The views of a scene show one set of named points, each view turned or mirrored, and shifted as a whole, with a little noise and some points left out.

Scene 1
View 1
j756: [  6   5  12   2   3 -13 -10  15  -9 -22 -14 -16   3   0  -4   3 -20   6
  17 -14  15   1]
j452: [  6  16  17   6   7 -20 -11   8 -16 -23 -12  -6   8   8  -9   3 -19  16
  16   3   0   8]
j735: [ 15   1  -6 -20   2  -9  -1  14   4 -12   3 -29   8  15  18  -6 -51   2
  25 -33  21 -13]
j792: [  2   9  16  -2  10 -19  -7   8  -7 -16  -8  -7  17  11  -4  -2 -34   7
  17   2  -8   1]
j553: [ 12  10   1  -3   3 -12  -8  13 -10 -25  -6 -26  -5   8   6   1 -27  13
  23 -22  28  -2]
j799: [ 15   5   5  -2  -3 -12  -9  16  -7 -18 -11 -18   1   1   2   4 -22   6
  16 -25  22   0]
j476: [  9  13  13   0   6 -19  -9   8 -12 -18  -9  -8  10  10  -4   1 -27  13
  16  -2   0   4]
j413: [ 20   5  12  -3  -6 -20  -8  12  -7  -3 -12   4  22   5  -4   4 -25   6
   6 -12  -9   4]
j461: [ 17  13   6   2  -1 -15 -10  13 -13 -22 -10 -15  -1   6   0   5 -18  16
  16 -17  19   4]
j973: [-10   1  24   7  11 -15 -11  14  -7 -23 -18 -10  11  -3 -12   0 -23  -3
  17   0   1   1]
j134: [ 32   4  -9 -24  -8 -15   1  12   3   2   5 -14  19  20  19  -3 -50   8
  15 -34   7  -9]
j753: [ 25  14   9  -4  -4 -22  -7   8 -12  -6  -7   4  19  13  -2   4 -26  17
   9  -8 -10   8]
j28: [  2 -16  26  -7  -2 -19  -4  17  10   9 -17  13  45  -5  -9  -3 -39 -23
   1  -7 -33  -5]
View 2
j735: [-17  21 -21   1 -16 -11  24  16 -31 -17  -4   6 -39   5  -4 -18 -34 -20
 -15   9 -29  -3]
j134: [-12   7 -18   0 -18  -6  19   0 -25 -24  -1   6 -58   9 -10 -12 -36 -20
  -4  -6 -29  -4]
j476: [  9  14 -13  -1  -8  10  17   3  -7 -26   1  13 -10  10  -4  -7 -13   1
 -13   2  -4   4]
j973: [  3  20 -18  -2  -1  18  20   8  -1 -26  -2  17   6   3   3 -19  -2   7
 -16   7  -7  17]
j452: [ 17  13 -11  -1  -7  12  14   3  -2 -26   2  14  -1  11  -3  -1  -8   6
 -14   3   4   4]
j413: [  5   3 -16  -2  -6  16  10  -7   2 -33   0  13 -30   6  -5  -9 -10  -3
  -2 -11 -10  12]
j28: [-14   1 -26  -7   0  40  25 -18   6 -41   0  19 -26   3  -5 -43  -9  12
   3 -22 -30  37]
j553: [  2  22 -15   2 -11 -10  12  22 -18 -17  -4   8 -19   2   2  -1 -16 -18
 -19  16  -8  -5]
j792: [  6  14 -14  -2  -8  17  24  -3  -9 -27   2  15  -8  15  -6 -14 -17   9
 -12  -1  -7   7]
j756: [  3  19 -17   0  -5   1  10  17  -7 -23  -3  12 -11  -1   4  -6  -6 -11
 -17  11  -8   7]
j753: [ 13   2 -11  -2 -10  13  11  -9  -1 -32   4  12 -29  13  -9   0 -15   0
  -3 -11  -5   4]
View 3
j756: [ 22  -2 -15  -5  13  18   3 -17  -3  17  13 -14  25 -10  -1 -13 -12 -11
  22  20 -16  -4]
j735: [ 24  -2 -16  -4  11   9  -6  -4 -15   3 -10 -39  27 -12   5 -20 -49  -1
   6  23 -37 -17]
j753: [  5  22  -1   0   5  12  -3 -26 -17  39   6  -3  25 -13  -7 -12 -23   2
   7  16 -21   4]
j476: [ 15   9  -3  -2   7  10  -2 -15  -5  27  13  -4  26 -12  -2 -10 -12  -2
  11  11 -20  -4]
j452: [ 16   9  -3  -2   8  11   0 -16  -2  29  18   2  26 -13  -2  -7  -1  -3
  16  10 -15  -2]
j461: [ 21   4 -13  -4  13  18   2 -16 -13  15   3 -13  23 -17  -2  -7 -11  -1
  26  22 -15   0]
j134: [ 11  14 -11  -1   7  10  -7 -16 -26  19 -17 -34  25 -14   0 -21 -58   5
  -1  26 -38  -7]
j28: [  1  11  -4   1   0  16   1 -42   5  60  28 -12  31  18  -8 -42 -46 -32
 -18   9 -28  -3]
j413: [  7  16  -7  -1   6  17   0 -32 -13  41  10  -8  25  -6  -7 -19 -27  -8
   6  19 -19   4]
j799: [ 24  -3 -19  -5  15  20   3 -16 -11  10   2 -23  23 -13  -1 -13 -21  -8
  25  26 -18  -4]
j973: [ 20  -4  -9  -4   9  14   3 -18  10  28  29  -6  28   0  -1 -17  -8 -20
  12   9 -17  -8]
View 4
j973: [  4   6  34 -42   1   2 -10  16 -17  -8   2 -18  -1   3   6 -17 -21  -7
 -14   5  14 -20]
j735: [ -1   7  23 -13  15 -10  25   9  10  35  -4 -13   8 -11   2  10 -22 -19
  -7 -13 -10  -9]
j28: [ 16  30  38 -67  35  -3  -8  34 -12  21  14  -1  15   4  -8 -31 -35  10
 -25 -12  12 -39]
j461: [ -4  -1  15 -20   6  -2   0  -5  -6   0  -7  -7   4   2   4  -8  -4 -11
 -20   6   0  -1]
j756: [  1   3  25 -30   3  -2  -3   2  -8  -2  -2 -11  -1  -1   5  -8 -11 -12
 -18   3   2  -8]
j134: [ -2  12  12 -16  33 -12  25   7  10  43  -6   0  21  -3  -3  -3 -18  -8
 -16 -13 -10 -10]
j799: [  0   2  22 -23   5  -5   1  -3  -1   6  -2  -7  -1  -5   2   0  -7 -16
 -20  -1  -6  -2]
j792: [ -3   7  21 -32  15   0   3  18 -14   4  -5 -16  14   9   6 -22 -22  -1
 -11   5  16 -20]
j452: [ -6   1  17 -29   7   2  -5   7 -16  -9  -7 -13  10  12   6 -23 -12  -2
 -16  12  16 -12]
j476: [ -5   3  16 -27  12   0   1   9 -12   1  -7 -11  12   9   5 -20 -15  -3
 -15   7  12 -13]
j553: [ -4  -1  19 -14   2  -5   8  -3   0   7  -7 -13   1  -5   6   3  -8 -18
 -14   1  -4   0]
j413: [  2  12  16 -40  27  -4  -3   8  -8  11   0   2  15   8  -4 -25 -14   3
 -27   0   5 -16]
View 5
j756: [ 15   0  17 -14  -2  15   5   7 -16  15   0   3   0  11   0  -1 -15  15
 -29 -14  12  17]
j476: [  8   1  15  -4   2  11  15   3 -14  18   6   8 -12   0   7   8 -25   7
 -24 -15  12  21]
j735: [ 26  18  13 -24   5  31  35  29   3  23  -6  13   6   5 -17   2  -7  28
  -9  -4  22  28]
j799: [ 16   2  13 -20   1  14   7  14 -11  16  -7   2   5  12  -6  -4  -9  23
 -25 -16  18  22]
j28: [ 34   9  26  18   5  22   3   6 -10  34  65  13 -20 -14 -18   4 -39  25
 -26   8   1  22]
j553: [ 13   5  11 -25   2  17  17  17  -9  15 -18   4   6  13  -3   0  -6  19
 -21 -17  21  22]
j452: [  4  -3  16  -3  -1   7   9  -3 -19  14   4   6 -14   2  13   8 -25   2
 -28 -17  10  18]
j753: [  5   1  11   3  10   0  13   5  -5  25  15   8 -18 -11   3   8 -29  18
 -20 -17  18  34]
j134: [ 20  17   8 -13  15  18  34  29  11  30   5  13  -4  -9 -18   6 -15  36
  -4  -8  28  42]
j461: [  7  -2  11 -16   2   7   7   8 -12  15  -9   2  -1   8   3   0 -13  17
 -25 -21  19  24]
j792: [ 13   5  18   0   1  18  20   3 -14  19  15  12 -15  -4   5  11 -28   4
 -22  -8   8  19]

Which points are out of place in each view (at most two, in the order of its rows)? Write none if all are in place.
view 1 => j799
view 2 => j476, j756
view 3 => none
view 4 => none
view 5 => j553
